Each row is a point on a tangle of strands that fork, close into loops and nearly touch. The rows are in no order.
Two points are linked if the straight distance between their rows is under 59.1. Some points are linked to none.
rukot: [ 30   9  18  11 -20  -7  -5  10   4  -4 -26  22 -22  25  19 -15  36  11
 -14   8]
ketup: [ 41  22 -31   1  -2  -1  -3 -24  -3  -6   6  -6  28  -4  42  15  10 -22
   0  21]
nava: [-25 -10  -7  -1 -30  44 -39  10  -4 -40 -28  -6  15  24  -9  -8  11   6
 -21   1]
mut: [  5   0 -39  38   0 -10  15 -30  -5  10 -11 -26  14   8 -24  10   0 -16
 -21   9]
Zoneb: [ 18   0  21 -19   4 -38  18  -9  -7  -7 -26  -5   8  31  24 -16   6 -28
 -25  10]
Zusa: [ 21  25  -1  10 -18 -28   5  16  -3  -6   6  20 -20  16  37   7  13  -1
   6   5]
sosis: [ 13  -9   7  32  30   1  29 -28  -7  24  -7  -5  -9 -17 -24  -6  29  13
 -12 -12]
Zof: [-12  38   0   2  35  10  23   3 -13   7   9 -26   4  -1  13 -41  10  15
 -22  -2]
ruki: [-35 -26   6 -25  17  22   6  15   7  32  22  11  -3 -20 -39  -9 -18   6
  24 -25]
Vuru: [-27  -4  16  -7 -21 -21   6   4  -2 -37 -11   2 -21  53   1   5 -24 -12
   4   5]
fiba: [-33   6 -14   6 -15  15 -15  -1   4  -7 -13 -10   5  12 -13  -1   1   4
  -4   3]
ninuk: [  1  -6  24 -16 -36  15 -45  19  10 -12 -18  34 -13  -3  12   7  26  28
  14  -3]
Tilu: [-56  -4   1  -3 -19  30  -5   4  -3 -27 -15  -9  -1  28 -24   7 -13  11
  -9  -5]
gofo: [ -1  -5  29  -6  16 -30  23  21 -17  32   7  16 -28 -12 -14   2   0  15
  17 -16]
pek: [-31 -13  -4 -16 -10  35 -38   7  15   0   4  14  -8 -19 -25  20  -3  18
   4 -15]
Mele: [-23   1 -25   7 -18  30 -43  15  11  17  -4  13 -12 -23 -18  20  17  18
   2 -12]
zutob: [-42 -27 -13   1 -13  37 -17   2  -5  -7  14  23 -11  11 -43  24 -32   3
  16 -38]
bevof: [-30 -23  43  -8 -10  -7  -1   3   3 -16 -25   9 -21  19 -27  13  -7  10
  11 -14]
pakat: [ 33  19  12   3   9  -8  23   5 -10   4  20  -5 -30 -10  48  -1  24   0
 -13   4]
nif: [ 30  12  10   9  24 -16  30 -11 -15  17  15 -19 -22  -8  37   8  13  -3
 -12  -3]
Geto: [ 29  -1 -14  -4  14  -7  11 -21  -4  15  14 -35  34 -22  12  18 -17 -21
  -7  19]
geven: [ 11 -10  19  -3  25 -18   5 -28   6   6 -33 -13  31   2 -13 -22  12   5
 -26  11]
gafe: [-13 -10 -16 -14  -3  20 -17 -15  23 -27  13  -8  27 -17  -2  13 -30  -8
  10   9]
mopen: [-39 -18 -14   8 -22  10 -11   6 -14  -6   1  18 -14   8 -43  24 -19  -3
  20 -27]
vit: [ 26  35 -41  -3 -17  28 -31   2  11 -31   3   7  32   1  33 -15   2 -13
   0  16]
naf: [ 14   2 -20   2  -8 -14 -11  -9   5 -15   5  11  15 -19   2  28 -15 -17
  23  -1]
Veg: [ -6 -27  22 -27  24 -13  17 -12   7  -4  -3 -20  24 -10 -12   2 -28 -11
   3   5]
zado: [ 29  -3  23 -22 -12  -2 -21   1  14   8   1  28   4 -31  11  18  18  15
  31  16]
bugun: [-33  17 -29   1  -3  -3  -1   5  -1 -27  22 -20  10   4  -4   2 -35 -20
  10   0]
sedud: [ -4 -13   3 -20  -7  19 -25  -7  24 -24   2  -8  27  -6   8  -4  -4   4
  10  13]
vib: [-31 -18  33 -16  11  -4   8   6   5   2 -13   7 -12  -5 -30  -4 -12  14
  16 -12]
boki: [ 22   1  24   4 -29   2 -21  14   2   4 -33  28 -18   3  11  -3  40  26
   2   2]
lete: [  1 -24 -25  11 -16   2 -28   4  -1   8   6  33  -7 -23 -23  27 -16  -7
  33 -27]
gibo: [ 39  30 -14  -7 -22  17 -24  14  13 -17   6  15  11   0  37 -10  21  -2
   6  17]
Redit: [-42 -15  20   2 -18   0  12  -7  -6 -41  -8   3 -14  54 -16  16 -39  -5
   0   0]
fide: [ 27  10  11  -7  15 -18  23  -8 -10   1 -18 -11   6  22  29 -22  10 -13
 -26  13]
zumub: [ -6  26  23   9  34 -19  36  -5 -22  17  -3  -2 -12  -5 -16 -21  17  22
 -20 -15]
suz: [ 14   0  -2  10  26  12  17   4  -1  33  33  -9 -22 -37   5   3  11  16
   2  -6]
pizep: [-21  -3  33 -13  -9 -36  20   8  -4 -26 -16   3 -17  46   0  -2 -10 -11
  -1   1]
tenus: [ 32   3  14   3  23 -22  31 -18 -15  16  -5 -25   0   2  33   3   8 -16
 -27   6]
Lepa: [ 21 -11  39 -34   1 -15  -5   4  16   0  -1  16   4 -17  17   3   4   8
  21   9]
risug: [ 35  30  -2   3  -2  -4   6  15  -2   3  24   6 -19  -1  52  -1  21   5
  -2  13]
vem: [ 10 -25 -10  27   4  -7  16   5 -14  38  25  17 -20 -11 -21   6   4   2
  19 -19]
Buz: [ -5  10   6   6   2  13 -16  13  11  20  -2  12 -17 -16   1  -9  27  29
   2   3]
biru: [ 22 -16 -27  35  15  -5  19 -39  -1  20  -6 -28  22  -9 -18   7   2 -15
 -23   8]
pim: [-10  28  15   5  26  -6  21  -2 -15   6 -12 -16   8  13   1 -38  12  13
 -22  -4]
Kaze: [ -5   7 -13  19  20  -7  35   0 -17  21  11 -26   0  -6 -11  -5  -6  -8
  -8  -1]
zizu: [  8   5 -23  34  -2 -21  22 -21  -6   1 -18 -21   5  28  -1   4  10 -13
 -29  16]
kuzez: [  2  25 -38  19   0  14   4   2   2 -11   0 -32  22  18  22 -23   8  -8
 -23  19]
zaf: [ 12  -4  53 -48  25 -21   6   8   1  -6  -4   2   8 -15  20 -18 -11  12
  11  -3]
mul: [ 19 -28  10  23   2  -7  10  -1  -7  43   2  21 -21 -19 -31  11  12  10
  12 -15]
bikap: [-33  -8   6 -17  16   7   4   7   6  17   7  -5   6 -19 -24 -10 -10   6
   8  -7]
zuf: [  7   1 -13  -4  21  14  -6  13   9  31  36   1  -6 -43   8   8   2  12
  10   3]
gabef: [ 17   4 -25 -13  12   8  -7 -12   3  -2  23 -31  39 -35  16  12 -19 -15
   3  16]
gakol: [-39 -23  -5 -20   3  35 -18   7  11  15  19  19  -7 -10 -40  14 -17  11
  12 -35]
tafu: [ -6  34 -20  28  12   9  23   3  -7   1  12 -33  -8  15  20 -27  14   0
 -24   9]
Giz: [ 19 -15   2  30   4 -32  32 -17 -15  21  -9  -1 -13   7 -20  16   4 -13
  -5  -2]
botu: [  4  -1  23 -29   3  15 -11   8  16 -24  -3   2  18   8  12 -32  -1   9
   0  11]
ror: [  0 -27 -23  16 -10  -9  -5   3 -14  24  18  24   1  -7 -31   9 -19 -13
  29 -25]
zavi: [ -2  13 -25  12 -12  10 -11  -3   7  -4 -11 -19  22  13   5 -11   4  -5
 -14  20]
galon: [-12   9   9 -27   1   5   2  17   9 -29   5 -15  14  18  17 -33 -16  -4
  -1  11]
kodud: [ 20  28  -4  -7 -29  24 -31  31   8 -19  -4  19  -9  17  25 -25  17   6
  -4   7]
Zun: [ 10   5 -25 -20   6  12 -22 -15  15 -22  21 -11  47 -30  22  16 -24 -16
  19  18]
bere: [ 32 -13 -28  10   9 -19  15 -39  -1   7  -9 -34  42  -5   6  14  -8 -34
 -22  18]
tagu: [ 11 -12   3 -16   5  11 -22   2  21  26  15  20   7 -47  -2  15   6  16
  23   4]
vomig: [  3  10 -17  22  30  17  29  -5  -8  26  25 -25 -10 -21   0  -5  10   3
 -10  -2]
votep: [-46 -13   4   6 -18  27 -12  -2  -5 -40  -2   8 -10  33 -21  29 -33  10
  -1 -10]
Sef: [-13   6  -8   9 -16  25 -38  11  10  13  -7   8  -9 -18   2   5  32  24
  -5   1]
Bodo: [-10 -16 -15  -6 -17  17 -42   4  13  -2   9  35 -11 -28 -21  32 -15   6
  31 -21]
vop: [ 13 -18  17 -10  20 -24  22  11 -14  28  16  -3  -8 -16  -6   8 -24  -7
  18 -10]
zik: [  1  -4  32 -17  -2 -45  23  -3 -14 -12 -33   8  -5  45   8 -22   2 -21
 -24   6]
niki: [  7  20 -33   4 -26  19 -35  -1  11 -32 -10  -5  27   9  20 -14  -1 -11
  -8  13]
ponu: [-33  12 -10 -11  -3  12  -5   8   9 -44  18 -18  12  20  13 -16 -28 -12
   1   7]
lunak: [ 10  18   5   1 -36 -37   1  11  -5 -19 -18  25 -19  34  19   4   9 -12
   0   1]
zeti: [  3  11  14 -17 -34  26 -37  33   5 -28  -6  26 -17  14  17 -16  12  13
   9   2]
fet: [  4  -9  -6   1  20  -9  25   4 -22  25  23 -17   4  -9 -17  -1 -27 -14
   9  -8]
ketif: [  7  -1  -3  13  -5 -41  19  -4  -4   3 -11  -9  -5  16  -2  10  -5 -19
 -10   8]
lub: [-24   0 -33  -5   5   7  -6 -13   6 -26  24 -19  25  -8  -5  11 -46 -21
  12   0]
zepun: [ 28 -19  17  25  13 -10  10 -20   7  32 -14  15 -21 -19 -21   9  32  20
  -1  -4]
Nuse: [ 45   7   5  13 -15  -6  12  -5  -5  -3 -26  22 -15  41  25 -22  37 -16
 -36  10]
lop: [-16   9  12 -11  17   5  -2  11   6  16   0  -7   3 -18  -2 -20  10  16
   2   2]
gute: [ -9   5  28   6  26 -27  25   1 -13  26  -9   8 -19 -10 -20  -6  10  17
  -1 -11]
Bil: [-30 -22   8   9 -24  -7  -8   5  -9  -8 -11  13 -25  12 -32  22 -12   1
  16 -17]

How many points has the smallest loop of links through each point below? Write 0 if it is on no loop.
Mele | 8
lub | 7
zuf | 0

A tip is a point with one link. Name the tips that can be reached along the links from each point below, in the order of the rows.
galon | Giz
Zoneb | zaf, lunak, Nuse
mopen | sosis
